Points on a hilly landscape, in no order, each with its height.
From any point a climber steps to the highest of the 5 points nearest to it. It stops when none of these is higher. Distance is the straight distance between rows; heights are no part of it.
Q_577 (h 3.36): [133  80 123 128 113 107 171 106 124 142 113 142  98 100 128  92 125 112
 180]
Q_829 (h 4.92): [118 211 133 151 139 179  63 139 175 123 152 133 120 150 150 165 137 160
  98]
Q_699 (h 4.18): [156 115  45  85 176 156 109 150 100 147  57 160 125 120 125 174 189 138
  93]
Q_314 (h 4.49): [104 122 161 121 115 124 130 123 122 123 144 127 132 137 129 100 107 135
 125]
Q_808 (h 4.83): [124  95 168 132 113  95 169 115 112 123 145 110 130 123 104  90  99 117
 142]
Q_418 (h 3.55): [150  77 122 144 106  86 207 101 138 134 116 123 105  87 115  95 133  85
 208]
Q_378 (h 6.75): [101 164 148 125 122 161  88 137 138 117 137 131 125 149 140 132 118 156
 108]
Q_481 (h 2.46): [141  81  92 126 111 118 166 100 125 147 101 161  98  94 143 105 143 108
 185]
Q_541 (h 4.52): [154  77 133 156 107  71 226 100 141 131 122 103 114  82 107  96 128  76
 208]
Q_443 (h 3.14): [133  85  85 114 124 134 142 116 117 150  92 160  96 105 144 110 138 126
 160]
Q_237 (h 7.33): [139 105 179 141 111  74 184 122 106 120 166  87 169 122  87 100  88 102
 135]
Q_10 (h 4.28): [101 164 171 141 111 115 111 132 144 106 172 113 144 159 137 123 106 126
 108]
Q_904 (h 5.88): [105 116 141 113 123 144 118 127 119 130 124 137 123 135 134 106 115 147
 126]
Q_310 (h 5.41): [107 197 151 156 124 142  77 133 171 118 172 124 122 164 154 144 118 136
 108]
Q_398 (h 3.64): [102 138 172 131 110 112 127 126 127 113 160 114 138 150 128 112 104 132
 113]
Q_907 (h 2.37): [134 225 124 157 156 182  54 144 182 127 152 139 116 137 146 184 152 164
  94]
Q_466 (h 3.96): [127  79 148 132 113  98 171 109 114 136 123 129 119 110 111  87 114 112
 164]
Q_729 (h 0.27): [123 183 172 174 121  65 111 135 154  98 203  80 158 175 136 144  99  89
 104]
Q_90 (h 6.77): [118 134  94  97 152 181  92 149 114 136  89 149 123 127 132 153 150 160
 104]
Q_431 (h 6.73): [108 146 116 106 141 177  91 144 127 130 107 143 124 136 137 142 135 166
 101]
Q_291 (h 3.29): [142  75 104 131 105 106 181 105 132 146 107 148  94  91 134 101 140  99
 195]
Q_31 (h 3.43): [171  87  36 102 133 145 131 124 114 158  79 171 113 101 152 145 174 120
 148]
Q_999 (h 6.76): [144  77 150 145 110  79 201 103 118 131 126 112 125  95  98  94 106  94
 182]
Q_857 (h 5.06): [135 100  78  94 144 159 113 132 107 152  80 157 114 114 141 133 145 143
 131]
Q_992 (h 6.62): [117 113  96  99 143 163 107 134 118 142  86 157 117 119 138 129 138 151
 124]
Q_760 (h 3.32): [105 152 181 150 109  97 125 124 133 106 180  97 153 160 130 115  98 120
 108]
Q_562 (h 1.66): [145 145 167 168 117  59 146 139 122  99 206  51 205 159 111 143  75  77
  96]
Q_809 (h 4.04): [110 100 144 116 120 127 139 122 116 130 123 137 119 125 127  97 109 134
 138]
Q_281 (h 4.34): [141 137  77  91 178 181  92 157 108 132  67 147 121 124 117 183 173 164
  80]
Q_120 (h 4.93): [130 181 110 115 164 195  71 148 143 123 105 138 127 133 128 185 156 175
  77]
Q_801 (h 5.93): [123 151  99 100 159 188  85 153 124 134  91 142 121 130 131 163 152 172
  93]
Q_185 (h 7.63): [190  98  17  88 161 137 124 140  96 151  64 169 129 117 130 180 227 113
 106]
Q_122 (h 5.15): [123 115 182 133 106  92 155 117 113 114 163 102 152 142 106  95  93 116
 124]
Q_264 (h 5.68): [140  78 163 138 115  78 192 111 115 133 131 106 133 104  96  90 104  98
 162]
Q_421 (h 3.83): [137 131 181 153 111  70 158 131 112 106 189  69 190 147 106 123  83  96
 109]
Q_110 (h 4.05): [132  88  76 104 127 145 130 121 108 149  88 165 106 104 143 115 145 131
 151]
Q_415 (h 6.45): [ 98 182 154 139 125 154  82 139 151 113 153 126 129 158 147 137 119 152
 105]
Q_42 (h 2.61): [117  83 146 125 115 111 156 115 113 134 122 137 113 117 119  90 112 125
 154]
Q_938 (h 6.39): [104 188 139 133 135 169  75 138 152 117 142 134 123 152 147 151 130 161
 105]
Q_469 (h 4.50): [137  75 128 138 113  98 189 101 126 138 113 134 100  94 122  89 127 101
 187]
Q_164 (h 3.77): [161  99  43  91 152 152 115 133 104 153  68 168 117 106 139 147 179 129
 131]
Q_363 (h 2.50): [115 151 181 149 108  86 129 129 133  99 192  89 162 162 123 119  96 106
 106]
Q_23 (h 5.13): [158  78 149 151 111  68 220 113 128 130 122  99 130  87  90  96 115  82
 194]
Q_316 (h 7.32): [100 138 133 111 132 161  97 135 125 129 116 142 122 140 138 124 119 161
 110]
Q_154 (h 4.35): [131 212 121 139 161 198  59 145 165 123 134 138 120 135 137 192 159 172
  78]
Q_267 (h 4.73): [140 112  67  90 160 167 101 146 107 150  69 159 117 118 132 150 161 150
 113]
Q_879 (h 5.11): [101 183 169 152 113 114  95 130 152 106 177 110 137 169 146 134 113 129
 108]
Q_300 (h 1.53): [130 156 172 166 117  62 132 132 133  96 203  66 184 166 117 135  89  83
  99]
Q_735 (h 5.86): [116 192 132 133 141 190  69 144 154 125 132 136 122 139 140 164 139 171
  92]

For each start below, name the point where the climber stops.
Q_42 -> Q_237
Q_443 -> Q_90
Q_154 -> Q_316
Q_31 -> Q_90
Q_729 -> Q_316
Q_291 -> Q_999
Q_809 -> Q_316
Q_363 -> Q_316
Q_562 -> Q_237
